Points on a hilly landscape, in no order, each with its height.
A ball rolls from a point to the lowest of its 2 nearest points, and stops where none of them is lower. Distance is the straight distance between rows; heights are no part of it.
zesi (h 322): [120 104 79 103 101 76 145 94 136 119 121 76 102 103 98 67 85 96 63 120 113 72 104 96 78 108 127 105 97 108 90 103 93 96 93 89 107 105 82 115 110 96 113]
tevav (h 505): [76 84 60 95 77 133 108 126 88 82 77 85 82 107 101 73 104 101 109 82 108 97 97 138 109 159 112 136 109 94 120 142 103 61 104 136 89 89 110 104 66 86 67]
posis (h 51): [158 123 118 143 116 36 125 53 116 137 122 127 108 97 83 75 82 97 97 130 121 74 132 107 69 104 129 97 96 94 97 82 74 88 75 72 105 75 74 91 128 113 140]
nit (h 380): [110 134 181 106 128 78 115 53 82 94 71 135 118 106 125 133 87 83 113 105 91 118 117 68 91 96 92 74 93 121 104 50 95 133 102 83 104 100 63 107 112 109 123]
vitus (h 220): [104 98 92 79 131 61 72 106 64 85 85 70 92 95 84 93 79 107 110 82 127 124 124 96 95 47 82 95 87 83 94 92 112 89 143 101 90 127 121 59 83 61 159]
tef (h 97): [99 77 79 128 66 83 127 97 102 170 111 140 92 110 87 89 113 112 108 113 77 62 127 108 106 74 99 97 79 121 87 118 92 61 105 90 130 91 99 98 121 96 91]
gike (h 166): [99 105 109 85 89 115 80 107 67 80 113 140 41 110 113 112 133 70 121 99 91 121 104 93 130 127 72 90 92 88 83 120 76 108 122 115 114 113 90 108 78 117 103]
sekul (h 752): [142 86 111 119 103 74 87 103 115 100 123 98 72 91 105 100 96 96 70 71 50 101 55 74 140 63 105 92 81 112 91 81 83 173 115 103 79 127 85 104 117 130 105]
bas (h 343): [134 118 129 114 109 54 128 73 94 124 92 93 115 111 78 67 97 110 126 93 131 87 117 105 67 109 112 103 108 96 104 81 95 91 92 91 97 102 74 98 82 82 120]
Nom (h 297): [112 158 130 89 131 132 97 76 108 90 97 124 132 96 114 142 89 79 119 107 88 124 104 101 68 108 48 105 100 77 114 103 58 108 56 96 94 123 97 99 80 104 114]
mig (h 283): [88 80 82 110 85 84 103 117 93 128 110 91 114 97 79 74 93 124 108 85 117 82 103 107 101 87 133 105 109 114 101 110 129 81 119 109 89 95 96 82 98 64 103]
pemus (h 31): [155 123 76 140 114 56 116 82 131 135 139 137 118 105 83 63 114 92 94 116 131 78 129 111 81 116 117 134 113 88 77 98 75 87 71 79 100 86 83 91 98 94 141]
Tib (h 533): [87 78 74 96 95 107 103 108 116 87 89 78 113 111 95 60 112 95 89 96 112 87 98 131 102 162 127 119 120 112 121 108 108 96 81 119 95 91 112 131 69 103 54]
barol (h 196): [99 82 117 88 103 123 104 86 98 61 70 58 87 89 90 99 96 101 96 84 94 141 80 125 135 122 87 67 83 62 132 130 89 127 117 118 90 94 129 100 85 121 61]
gos (h 105): [74 107 132 45 110 139 74 110 73 44 67 76 74 103 135 129 98 78 104 92 93 121 90 60 96 115 70 90 126 96 121 89 117 105 107 117 82 94 86 112 71 114 96]
Gezod (h 544): [140 89 140 98 88 100 138 83 125 94 78 80 115 104 139 121 71 103 61 76 72 109 82 59 128 72 83 105 109 127 97 50 114 137 115 71 75 117 72 118 99 123 80]
Berag (h 566): [109 106 84 94 83 85 111 93 108 78 85 75 126 114 98 63 111 106 90 111 123 81 133 119 87 145 138 88 140 121 115 81 103 98 64 103 119 76 129 157 71 113 61]
guf (h 345): [132 96 117 90 102 83 76 104 79 91 83 98 92 109 104 101 121 88 105 71 75 124 86 82 135 101 87 90 100 95 109 83 113 150 118 104 86 117 101 112 56 118 79]
zaz (h 742): [100 96 127 98 102 103 82 105 100 77 107 96 55 95 126 128 109 82 85 97 69 105 59 67 108 70 101 68 88 111 88 81 95 170 117 104 94 108 93 127 134 137 111]
Rarur (h 177): [86 118 78 71 108 110 59 140 90 80 113 146 106 98 114 122 136 89 100 120 116 100 119 90 88 100 125 92 135 118 96 80 98 110 97 111 101 71 129 110 99 93 99]
nat (h 315): [110 117 67 108 82 50 102 100 95 125 94 104 129 121 71 70 94 129 124 107 145 92 144 125 68 91 112 123 114 95 98 125 103 35 106 103 92 63 92 81 49 54 93]
Rofa (h 394): [103 106 131 88 117 83 120 89 102 80 86 55 101 102 98 76 94 108 100 92 106 96 84 90 78 105 109 73 84 97 119 87 100 130 97 105 103 128 91 124 94 102 123]
kunet (h 403): [70 97 112 98 102 93 86 105 69 111 118 134 63 97 87 118 105 93 139 124 107 100 112 97 106 85 110 74 82 105 86 105 106 85 138 110 120 74 106 89 145 100 123]
rep (h 214): [75 88 72 108 105 110 144 86 115 113 70 55 110 84 80 73 73 105 81 92 109 109 96 141 111 131 74 131 82 78 113 152 88 37 113 90 108 100 93 89 72 70 73]
popu (h 471): [61 77 101 119 86 109 140 78 109 117 94 69 87 93 75 64 89 106 107 120 117 77 101 126 60 113 118 90 68 101 107 132 105 58 100 105 126 106 90 95 120 90 100]
Voven (h 586): [84 94 112 85 76 135 80 106 105 111 92 132 74 111 133 139 141 90 87 104 38 90 91 63 87 86 43 81 83 111 96 103 92 109 93 98 100 115 93 124 101 130 81]
zusat (h 134): [125 92 124 116 108 84 97 84 62 126 95 159 108 154 121 99 106 92 106 101 97 96 100 68 121 136 134 142 131 132 68 41 134 134 82 100 95 93 47 117 87 128 104]
mafa (h 367): [78 106 55 89 85 142 83 129 92 44 108 88 43 105 136 116 119 76 93 133 131 129 108 108 91 129 116 105 97 57 71 137 71 93 118 106 124 94 115 92 129 113 118]
zarus (h 299): [101 94 87 123 97 89 137 95 135 131 130 110 101 126 106 62 102 96 82 114 109 36 103 85 83 120 151 124 120 125 96 93 114 100 64 98 102 85 51 107 128 111 131]
zel (h 221): [93 98 105 77 83 142 120 137 124 67 120 73 84 94 137 117 78 96 64 98 97 80 71 83 71 82 96 109 109 105 111 95 117 93 97 108 84 122 82 100 112 101 120]
fugov (h 374): [88 119 173 122 112 105 108 42 81 101 86 131 130 98 113 142 88 100 111 107 74 112 102 89 94 81 82 76 105 128 105 58 108 111 73 86 112 82 81 110 141 135 109]
pugos (h 359): [141 126 102 105 97 128 125 88 133 91 132 110 88 101 129 115 102 69 74 115 88 116 95 95 117 121 76 106 97 80 91 105 65 124 87 77 100 119 94 116 108 130 96]
rasi (h 339): [149 122 90 110 109 97 134 100 148 97 133 89 95 98 121 90 77 79 47 118 102 97 111 95 95 96 111 107 100 96 83 90 62 115 93 69 108 123 91 118 104 112 121]
guli (h 333): [122 147 82 99 130 86 61 104 108 96 101 123 127 97 89 106 127 97 119 132 119 96 148 107 44 89 83 88 101 72 106 93 67 115 66 95 111 93 142 115 72 92 115]
tatot (h 346): [95 107 154 114 94 78 100 57 76 115 88 133 120 121 98 114 119 101 118 113 79 99 117 93 100 103 110 92 129 134 91 55 118 114 58 97 121 82 77 116 114 124 105]
meke (h 330): [112 120 118 121 104 63 100 78 96 118 101 108 134 100 54 76 101 120 133 116 139 91 116 122 63 110 104 104 113 101 110 102 96 59 74 101 98 67 86 80 76 70 108]
zif (h 239): [95 86 97 85 95 116 71 120 92 91 103 92 112 85 105 104 96 96 89 72 85 112 57 90 125 109 98 134 127 108 108 95 142 115 82 111 59 115 88 63 87 94 90]
Maset (h 197): [95 81 104 107 117 109 80 104 121 87 96 68 136 88 93 78 93 106 72 77 90 100 30 104 130 130 107 137 129 114 108 83 137 139 53 109 49 115 84 81 88 105 94]
daz (h 96): [125 82 58 68 118 57 74 128 78 69 83 55 117 103 98 70 96 127 79 79 129 105 120 97 99 70 118 91 119 99 119 73 113 104 127 101 86 121 154 102 67 79 108]
tep (h 366): [76 98 104 87 82 108 110 95 59 98 97 102 66 105 107 103 92 91 128 116 126 116 133 102 115 86 105 84 94 96 83 116 106 68 144 100 138 80 100 99 121 107 98]
funa (h 632): [68 109 104 81 97 103 85 95 81 89 80 85 141 101 91 105 90 120 121 82 121 104 113 117 93 107 107 93 137 111 121 93 121 88 86 120 99 52 115 100 69 84 65]
mab (h 263): [75 117 114 55 117 92 78 108 53 81 88 87 82 114 103 88 113 101 142 94 118 104 128 90 74 111 100 78 110 97 115 95 106 92 115 128 111 96 89 116 68 96 111]
nabi (h 83): [116 96 120 118 87 115 101 90 88 104 129 134 66 92 105 104 113 81 105 96 82 102 80 86 136 119 114 101 96 95 81 101 94 139 98 114 100 100 80 103 127 133 108]
Kir (h 146): [88 85 37 105 73 141 120 155 156 116 107 119 100 113 121 110 112 112 70 113 90 55 97 105 83 108 106 133 82 117 100 131 92 63 97 106 94 105 120 94 135 85 103]
vake (h 617): [75 102 92 99 105 106 69 117 116 131 105 105 142 125 110 82 122 118 84 85 76 62 77 85 63 90 112 133 123 138 102 79 132 107 48 101 77 107 73 81 89 86 105]
Nev (h 267): [98 81 89 88 86 122 125 131 125 59 127 43 69 87 122 82 82 95 56 99 118 94 63 97 95 106 126 113 111 103 97 93 105 115 102 111 81 130 91 98 114 107 127]
sunoz (h 435): [80 65 77 105 78 90 128 124 87 97 120 70 36 116 106 56 113 107 95 98 112 85 103 109 93 116 132 107 55 86 73 126 113 95 135 117 133 139 77 103 109 93 134]
nanub (h 178): [78 66 73 99 119 97 148 93 122 81 72 24 104 88 98 56 68 87 50 91 118 107 89 146 124 142 96 119 82 77 111 136 108 67 131 83 110 100 114 89 87 88 77]
Nikof (h 280): [100 149 102 77 137 122 75 100 81 87 95 119 111 90 103 151 94 89 111 111 90 140 116 96 83 76 30 95 85 67 110 121 59 92 98 82 106 121 111 93 75 91 112]
fikos (h 131): [120 113 99 118 98 93 121 77 106 144 102 136 114 100 96 108 102 103 107 101 74 91 116 108 92 93 44 92 87 98 101 108 57 79 75 86 114 119 101 110 83 102 82]
veber (h 349): [93 136 87 96 130 92 71 95 113 91 93 104 128 87 71 114 103 120 131 128 128 94 124 115 33 71 102 72 90 71 119 111 71 89 74 90 110 86 154 91 104 83 116]
zad (h 572): [109 103 138 84 77 124 118 101 104 91 80 124 81 126 144 135 105 73 78 104 53 95 92 47 99 97 51 104 98 112 89 83 107 120 93 91 101 123 51 130 80 137 87]
korap (h 298): [110 86 90 62 75 107 71 129 92 59 86 72 78 98 123 110 116 95 87 71 81 119 74 80 127 106 90 94 115 96 127 96 123 125 124 119 75 124 118 109 59 110 72]
piv (h 372): [81 75 92 85 84 141 96 122 102 72 97 72 52 97 117 116 107 102 93 97 82 100 85 99 84 100 86 83 58 75 118 127 97 90 129 117 110 123 119 112 105 110 91]
Bosik (h 413): [107 84 89 107 120 70 104 103 109 98 104 48 101 83 70 53 102 111 91 79 97 102 77 121 99 111 114 89 82 90 122 105 100 123 103 103 88 137 111 106 83 91 112]
viti (h 286): [73 121 59 99 93 111 107 105 89 112 100 125 111 102 85 126 92 114 122 122 139 110 125 125 93 75 93 119 107 101 94 127 91 42 108 100 115 69 113 83 110 75 94]
fak (h 192): [110 96 95 96 120 42 67 105 72 105 97 83 87 94 72 72 96 111 136 82 118 112 116 94 95 64 118 87 89 87 95 83 114 115 143 107 107 107 119 86 89 70 121]
mor (h 704): [75 67 106 97 87 123 64 107 108 93 95 117 83 86 101 145 116 109 110 111 66 102 87 94 105 76 88 53 71 101 108 101 101 108 113 95 114 74 144 111 148 116 69]
gek (h 472): [99 101 106 113 106 86 121 67 119 125 100 85 123 67 63 96 74 106 101 114 104 110 95 115 109 77 102 77 82 96 97 124 87 93 105 69 113 74 131 91 127 101 75]
bunif (h 229): [95 112 124 121 103 81 113 84 77 111 128 152 85 132 110 97 102 87 123 110 112 69 103 89 93 109 148 120 123 128 79 69 120 124 73 120 98 83 45 104 130 123 151]
zes (h 634): [100 112 97 119 120 82 105 71 147 141 93 96 159 94 85 86 102 113 72 111 76 61 87 114 77 130 85 112 120 125 110 105 101 74 39 75 96 82 76 96 90 86 80]
gefuf (h 608): [87 88 97 81 92 103 85 111 103 131 101 96 129 127 135 108 122 118 76 79 53 74 98 68 78 73 98 95 109 134 103 64 134 116 83 92 88 119 79 114 84 98 80]
zur (h 512): [132 101 123 122 119 85 114 75 143 110 95 93 142 75 95 101 86 97 74 102 93 102 89 100 130 103 106 79 117 108 110 77 88 134 96 60 95 73 112 120 110 117 72]
Bipud (h 301): [88 96 69 109 85 73 110 117 93 161 92 101 129 116 75 74 101 131 116 79 111 71 118 118 99 86 105 126 114 117 104 123 116 51 106 107 84 95 82 77 60 49 88]
lasa (h 308): [99 115 145 96 106 76 59 67 78 83 87 139 136 110 98 118 113 89 129 113 94 124 118 110 111 113 114 84 147 135 83 44 119 115 66 102 109 59 108 124 86 127 96]
Mufu (h 113): [100 90 90 122 91 80 122 83 112 162 115 104 101 94 72 78 99 113 99 101 69 71 102 103 88 81 89 78 63 112 101 125 85 79 99 86 110 121 96 98 105 87 86]
Luga (h 148): [137 123 131 115 113 76 118 75 85 142 102 133 110 105 97 104 99 95 115 84 89 103 126 84 109 94 66 101 85 98 89 95 87 101 113 80 106 118 75 101 82 89 104]
bakuv (h 318): [74 77 115 125 80 91 108 94 88 134 112 109 110 96 84 88 90 115 111 92 107 79 87 97 118 81 142 98 113 130 87 79 138 108 107 102 97 58 81 91 136 88 89]
nol (h 235): [84 118 83 100 107 107 116 96 123 110 94 80 125 87 77 75 89 106 99 103 125 91 91 133 83 132 90 127 98 85 113 136 88 61 73 101 92 109 92 89 81 72 98]
zopi (h 658): [63 99 104 87 104 106 68 95 70 88 86 94 111 87 73 125 88 116 135 99 106 118 104 118 117 90 95 78 93 100 109 113 112 90 125 116 111 60 135 90 104 75 65]
Raba (h 455): [106 97 123 138 92 56 104 53 92 126 108 108 99 83 52 98 96 111 135 111 96 106 105 122 111 82 111 57 75 93 86 108 81 98 99 95 134 85 137 90 134 108 99]
kemaf (h 347): [88 125 101 108 111 73 76 89 109 107 104 92 126 91 70 74 110 129 128 125 122 73 105 124 31 100 134 75 104 108 117 94 88 76 58 107 110 72 130 93 98 79 116]
rog (h 241): [93 86 66 101 126 64 79 128 69 112 112 93 90 96 83 98 86 106 114 94 126 107 120 97 101 34 96 122 78 79 71 110 120 75 134 87 81 137 99 35 104 51 160]
Gof (h 440): [84 111 103 116 102 60 69 72 77 108 113 142 91 96 39 112 97 106 152 126 104 115 123 130 85 74 115 76 74 85 74 114 82 77 108 102 128 77 155 83 126 89 117]
Bodem (h 91): [141 109 121 125 112 74 113 67 99 135 98 131 143 138 100 86 105 105 92 101 96 90 117 82 108 139 132 132 139 129 79 50 117 126 63 70 85 96 63 120 88 113 94]
Rara (h 379): [131 96 95 133 86 124 146 87 135 104 133 117 58 96 101 91 106 71 73 120 88 92 101 106 120 139 86 106 84 92 81 130 62 94 85 91 127 113 74 126 126 144 104]
refid (h 233): [118 82 93 85 74 130 138 94 100 99 69 80 117 97 110 113 69 111 85 72 105 120 110 91 153 84 64 118 106 83 115 109 116 65 139 85 90 84 98 99 76 90 51]
kodor (h 602): [89 97 96 81 88 93 103 103 83 82 81 86 126 116 104 83 103 116 101 101 138 79 128 108 85 110 149 93 141 135 117 66 130 85 85 111 111 47 114 124 71 88 68]
sokel (h 255): [90 131 93 76 108 124 64 106 79 87 84 111 111 97 99 132 118 101 114 98 83 128 101 103 99 104 54 92 101 84 123 119 72 100 89 112 93 96 120 103 64 94 70]
renu (h 147): [115 110 116 107 124 97 72 105 117 90 103 87 127 97 94 85 110 94 99 83 111 116 68 106 102 131 130 125 135 104 94 63 120 160 61 101 67 95 99 92 90 109 105]
Bog (h 202): [63 103 128 68 101 141 59 99 78 62 64 89 95 105 115 133 125 103 124 93 73 118 87 89 97 126 65 82 101 101 124 104 103 109 81 121 91 96 112 115 69 112 67]
Zag (h 623): [82 104 88 100 108 114 92 118 141 129 113 91 147 92 106 96 92 122 66 75 56 69 62 88 69 82 88 120 99 122 115 105 102 93 56 90 67 118 88 74 104 81 102]
dazed (h 419): [85 86 72 112 77 109 128 104 83 105 118 81 42 117 117 76 93 85 97 116 119 109 117 118 92 106 117 113 69 58 56 136 72 81 123 86 135 123 79 81 119 92 127]
rotu (h 360): [114 130 160 95 114 66 136 60 88 101 68 106 131 104 107 100 80 97 127 102 121 99 120 82 76 108 106 87 107 112 116 63 103 106 103 90 105 110 57 107 87 97 128]
vav (h 316): [125 146 91 77 125 119 95 83 111 75 98 93 127 91 111 101 101 96 102 121 98 107 127 112 46 110 64 84 98 68 121 102 44 104 56 90 104 120 125 116 75 109 113]
fot (h 179): [76 94 70 87 79 141 105 156 127 98 117 109 87 107 133 117 104 100 78 106 101 68 93 88 65 91 94 119 107 116 103 120 108 75 96 119 96 103 88 88 121 92 112]
Disem (h 402): [77 94 78 103 80 140 106 107 109 72 120 85 27 108 132 105 100 72 93 129 114 127 107 113 93 110 117 95 63 52 48 142 58 101 123 88 136 128 100 79 135 114 124]
bik (h 321): [67 106 82 86 84 122 117 102 71 108 86 90 88 110 104 114 70 102 120 113 151 110 131 121 113 75 97 112 106 90 77 133 119 35 132 95 115 62 80 79 114 70 104]
totu (h 183): [88 99 115 102 92 112 82 113 76 119 113 146 94 129 130 101 122 76 100 104 94 84 89 69 112 121 131 131 133 138 66 66 136 114 85 116 92 87 50 97 106 116 108]
lufos (h 59): [158 109 106 132 116 55 129 69 127 130 117 124 118 113 92 66 96 93 88 112 121 77 122 101 104 153 130 130 131 109 88 65 94 108 71 72 89 85 74 120 84 98 103]
foso (h 247): [99 113 98 93 90 99 71 94 90 89 103 134 118 103 108 122 123 86 111 125 100 111 127 110 121 116 114 88 145 116 94 70 99 103 77 109 114 70 131 127 99 117 75]
rere (h 724): [89 98 127 105 97 134 95 97 106 77 107 110 63 73 116 142 108 82 97 125 81 100 84 77 105 71 89 48 78 102 92 87 92 133 108 98 116 86 123 112 163 143 98]
vusu (h 79): [89 93 53 89 114 81 36 158 106 98 111 114 120 111 85 108 125 137 106 87 102 92 111 104 88 88 117 115 106 100 112 96 113 96 115 118 83 101 155 88 83 58 100]
rup (h 369): [66 64 128 113 72 108 106 96 94 114 73 90 107 109 99 101 107 119 103 89 99 78 90 79 106 95 109 87 103 135 86 74 147 115 99 117 113 78 81 126 128 121 76]
dotos (h 324): [95 107 143 76 130 87 71 101 54 58 88 83 62 88 88 100 106 87 141 71 106 141 85 89 113 103 85 91 94 79 106 95 106 138 129 118 93 133 81 83 81 105 140]
fomot (h 684): [63 64 105 97 88 128 58 113 96 83 83 91 116 80 88 129 106 122 112 82 69 108 73 117 111 99 90 62 80 95 125 111 111 112 117 105 93 70 139 109 111 108 44]
mim (h 350): [106 108 51 125 90 110 112 95 118 113 113 139 109 78 76 124 91 107 103 119 101 126 107 126 149 88 85 112 77 79 82 138 67 91 106 75 111 89 141 101 120 110 53]
mav (h 296): [79 109 147 66 137 88 65 101 42 92 90 107 71 107 87 90 107 83 146 82 107 122 118 82 95 106 87 90 98 92 98 95 98 99 122 126 90 109 77 104 61 87 148]
Lek (h 260): [89 78 64 111 100 80 96 114 88 114 115 74 92 86 80 77 81 113 103 82 125 103 93 114 115 80 123 115 80 86 88 125 119 84 130 102 90 125 104 47 113 55 134]
peniz (h 226): [106 83 91 75 79 123 83 117 81 74 91 111 53 108 116 122 129 79 105 84 78 121 98 83 146 117 67 96 107 84 112 125 96 101 141 115 100 97 110 112 61 118 58]
tabek (h 118): [102 92 43 127 66 103 134 138 139 151 112 142 105 114 107 100 116 106 83 125 87 62 125 107 103 84 113 125 91 132 87 128 79 47 95 100 115 93 106 103 129 92 94]
bez (h 116): [116 82 93 93 105 113 126 96 112 67 87 42 101 89 107 77 73 91 74 89 108 132 83 124 131 124 87 103 90 66 116 131 90 93 119 94 94 125 117 96 81 110 78]
riso (h 528): [159 94 121 119 114 78 118 86 128 111 89 81 135 91 112 96 85 99 63 72 77 107 85 86 140 79 104 95 118 114 100 46 96 152 114 65 76 101 92 114 98 108 77]
Verum (h 272): [117 120 109 85 92 112 127 88 90 110 83 101 125 104 109 115 75 108 110 96 110 110 122 97 116 87 73 104 109 102 113 98 102 62 122 76 107 90 97 99 76 73 69]
rigo (h 259): [78 122 87 116 97 130 120 86 112 120 116 109 127 79 84 108 74 108 112 119 137 98 92 122 92 99 94 120 102 99 104 125 93 53 83 87 96 76 92 74 120 72 100]
muzig (h 167): [124 117 110 99 114 62 86 96 72 129 111 120 108 100 86 93 99 98 123 90 96 104 118 94 105 65 97 94 92 97 86 86 96 116 133 94 108 93 101 93 94 83 107]
rifi (h 370): [95 110 28 132 87 117 107 123 137 111 129 139 87 85 78 112 105 103 92 133 94 104 102 118 129 97 110 126 77 89 74 147 55 78 98 70 115 97 139 94 147 108 94]
gesad (h 279): [90 94 83 69 86 133 86 120 79 68 98 90 78 93 116 118 94 95 91 74 112 125 68 100 132 99 76 135 116 86 109 115 126 80 105 122 68 117 93 65 86 87 100]
Rezi (h 352): [78 71 101 79 100 140 88 112 94 54 88 82 58 100 115 115 114 100 124 120 101 112 99 115 76 119 108 59 75 76 118 117 93 91 111 119 124 89 143 122 130 126 96]
Gug (h 559): [126 87 149 106 74 130 125 90 115 97 97 107 90 106 149 145 75 77 56 81 49 102 68 52 119 73 62 124 101 117 93 76 108 115 107 80 69 110 55 105 101 130 91]
Fiduv (h 213): [131 142 107 70 131 111 104 90 101 67 79 84 144 87 122 123 76 93 87 88 136 132 138 96 83 89 83 102 126 84 123 78 85 96 100 78 88 110 109 102 62 79 104]
Duka (h 484): [63 55 70 113 82 119 117 114 82 105 82 71 72 102 80 66 99 115 107 66 98 95 89 133 116 127 106 121 80 94 107 128 117 62 127 135 102 115 100 89 87 85 77]
lorim (h 421): [53 51 125 90 74 124 102 118 69 98 69 75 82 109 95 96 98 117 112 75 106 78 67 82 106 103 112 100 104 117 102 85 168 107 122 132 101 90 77 117 109 102 94]
Nen (h 371): [105 116 147 94 134 66 105 96 99 84 96 62 91 97 106 110 78 106 110 95 89 97 88 66 59 54 96 65 81 111 116 67 94 148 117 109 99 145 85 112 113 101 153]
Kovu (h 312): [120 108 97 113 81 119 117 84 101 103 94 119 114 88 104 130 90 87 104 114 108 126 119 110 137 102 74 100 107 92 92 105 88 85 112 80 119 80 118 115 107 112 65]
balus (h 72): [127 129 123 134 122 62 91 54 106 134 115 133 129 90 77 87 97 104 101 108 95 83 109 92 79 78 109 102 98 104 87 70 85 120 71 89 95 73 83 95 124 101 128]
rin (h 246): [108 127 110 79 119 108 125 89 103 98 83 67 133 87 106 113 72 107 99 98 108 123 115 104 88 66 68 85 94 83 123 107 79 83 106 74 101 113 112 96 84 86 86]
tig (h 317): [87 96 73 86 91 134 108 128 120 54 116 60 69 90 128 88 103 84 75 111 128 111 83 117 82 133 132 110 97 71 90 121 93 97 100 108 99 112 113 97 121 100 115]
gad (h 629): [94 99 95 101 111 114 114 89 151 139 99 86 145 112 118 83 104 105 56 97 61 63 71 87 85 121 73 123 110 130 104 94 95 98 47 82 90 113 66 114 88 104 82]
pili (h 164): [131 120 91 76 129 87 83 114 99 62 85 69 131 83 112 97 96 106 84 72 135 125 107 100 105 90 106 102 129 89 119 71 103 128 110 101 83 108 131 99 74 88 113]
sato (h 142): [87 85 111 112 73 124 109 111 76 114 120 147 67 111 105 104 110 80 126 103 107 88 86 89 139 125 113 128 113 120 74 100 136 101 98 126 108 87 52 85 133 116 113]
viz (h 181): [122 87 82 97 89 118 117 109 111 94 102 78 116 74 98 101 79 98 66 76 108 116 79 104 159 107 86 122 111 86 106 110 114 98 117 83 73 103 112 94 84 103 65]
Timiv (h 453): [63 57 93 124 79 103 138 100 91 112 103 84 49 113 75 59 112 111 121 106 112 71 100 133 87 130 129 87 52 93 87 135 105 77 122 128 136 109 93 111 136 104 110]
Doro (h 24): [104 75 44 59 102 87 68 148 92 79 97 85 106 109 102 97 108 131 76 84 97 106 111 95 109 71 96 107 105 99 132 101 120 83 122 110 81 122 148 93 69 66 89]
vem (h 401): [127 87 80 106 118 77 73 122 116 84 116 89 97 93 80 71 122 97 99 82 89 118 84 124 123 115 112 88 79 68 113 109 88 148 104 112 81 126 138 108 74 104 94]
nunir (h 424): [66 91 101 108 102 84 61 112 92 114 115 156 88 104 72 136 113 119 142 137 86 90 121 113 88 81 115 69 72 118 89 112 90 72 118 109 129 82 142 78 153 87 128]
beb (h 375): [145 95 107 107 116 66 81 113 92 73 90 81 91 86 82 81 102 83 102 66 111 145 83 97 156 104 102 103 114 73 102 86 93 162 123 116 73 128 116 98 73 114 108]
Taba (h 461): [50 66 127 101 90 120 104 102 60 101 85 74 76 106 76 80 99 123 136 66 88 86 62 112 99 133 102 110 81 102 111 117 142 96 110 144 100 120 75 98 88 90 92]
vurok (h 328): [76 87 82 76 77 170 85 125 104 47 90 83 50 84 129 143 97 93 91 87 101 125 67 93 100 105 60 115 90 73 106 145 100 86 123 124 87 106 105 82 103 99 103]
Lon (h 123): [115 112 125 107 117 92 101 94 79 95 126 120 54 93 101 95 112 80 121 98 86 118 88 93 116 108 91 84 79 82 80 111 76 136 122 105 118 128 83 96 107 118 129]
bes (h 268): [83 95 101 122 77 117 133 104 101 104 127 142 86 129 127 98 89 80 94 134 116 49 111 83 85 109 147 124 119 124 95 89 125 91 64 122 112 81 44 104 155 137 146]
Pegil (h 351): [90 106 147 68 144 74 65 102 67 74 83 72 101 94 93 111 99 98 115 79 94 109 81 82 82 76 75 79 90 95 116 68 115 146 107 118 77 136 93 89 85 100 146]
fevun (h 764): [131 60 87 120 85 98 95 113 134 97 124 93 80 79 96 93 97 97 50 69 49 109 45 87 155 88 73 122 82 106 106 114 98 129 91 86 55 146 93 77 90 113 87]
rufo (h 492): [131 118 113 119 109 71 120 56 121 121 92 113 151 73 84 119 81 107 83 130 109 102 118 99 106 65 107 70 115 116 103 80 87 98 89 57 113 56 135 105 128 105 78]
pifiv (h 639): [98 100 79 140 97 68 98 80 147 135 112 125 145 96 61 79 123 117 73 129 78 64 113 124 80 125 111 102 113 128 109 102 87 72 41 90 103 70 112 101 112 94 84]
diteb (h 598): [98 98 98 91 72 116 82 116 106 121 87 113 120 121 137 116 128 101 74 88 45 94 96 75 102 92 57 104 113 127 102 88 106 111 85 87 91 115 88 122 66 104 49]
nera (h 758): [136 77 91 101 83 98 106 113 122 99 127 101 64 82 118 115 80 93 49 83 60 101 55 72 136 48 90 109 82 102 91 98 103 134 135 92 69 124 105 83 123 108 106]
gar (h 275): [95 109 111 88 113 126 85 94 100 62 95 67 89 81 108 113 95 87 121 114 109 134 84 111 103 100 100 59 85 64 115 115 84 126 114 112 112 98 134 96 118 119 94]
geru (h 103): [99 127 116 118 127 100 63 88 110 105 119 120 141 86 81 103 106 97 110 93 96 101 82 106 90 108 118 104 112 99 92 83 100 140 60 101 84 82 94 83 122 99 109]
Buz (h 121): [97 118 48 74 113 94 43 162 92 89 110 142 110 110 101 110 136 96 106 109 123 98 135 96 90 95 124 122 126 98 96 92 115 84 121 114 82 79 124 90 69 70 121]
zalo (h 383): [109 97 60 128 87 115 125 103 131 115 136 138 54 104 103 101 110 85 86 125 85 101 113 110 104 112 92 102 60 76 70 143 49 85 96 93 137 122 116 99 141 120 103]
Gega (h 201): [94 112 126 54 102 111 101 114 73 65 82 89 83 111 127 109 105 81 111 94 118 107 103 76 89 114 111 95 127 109 106 72 113 120 104 115 101 105 86 121 75 113 112]
Zez (h 493): [73 73 96 115 70 106 150 77 106 118 85 77 78 100 89 93 83 110 109 143 123 77 133 109 52 65 111 69 73 103 92 127 108 36 104 89 148 85 108 106 151 110 108]

Call two points neighbours if one is among the 2 nearest of the other. Go from one point of each pair to the other, from neighbour to neighbour, staying as low as possible. Name the highest point that can't be avoided.
nabi, tef | nit
pemus, bez | piv
pemus, nabi | totu
bez, Doro | Verum
tef, gos | veber

Two balls start at each pair of points below. Name the first point that both come to, or write -.
Bosik, Taba | -
veber, funa | -
pugos, nera | -
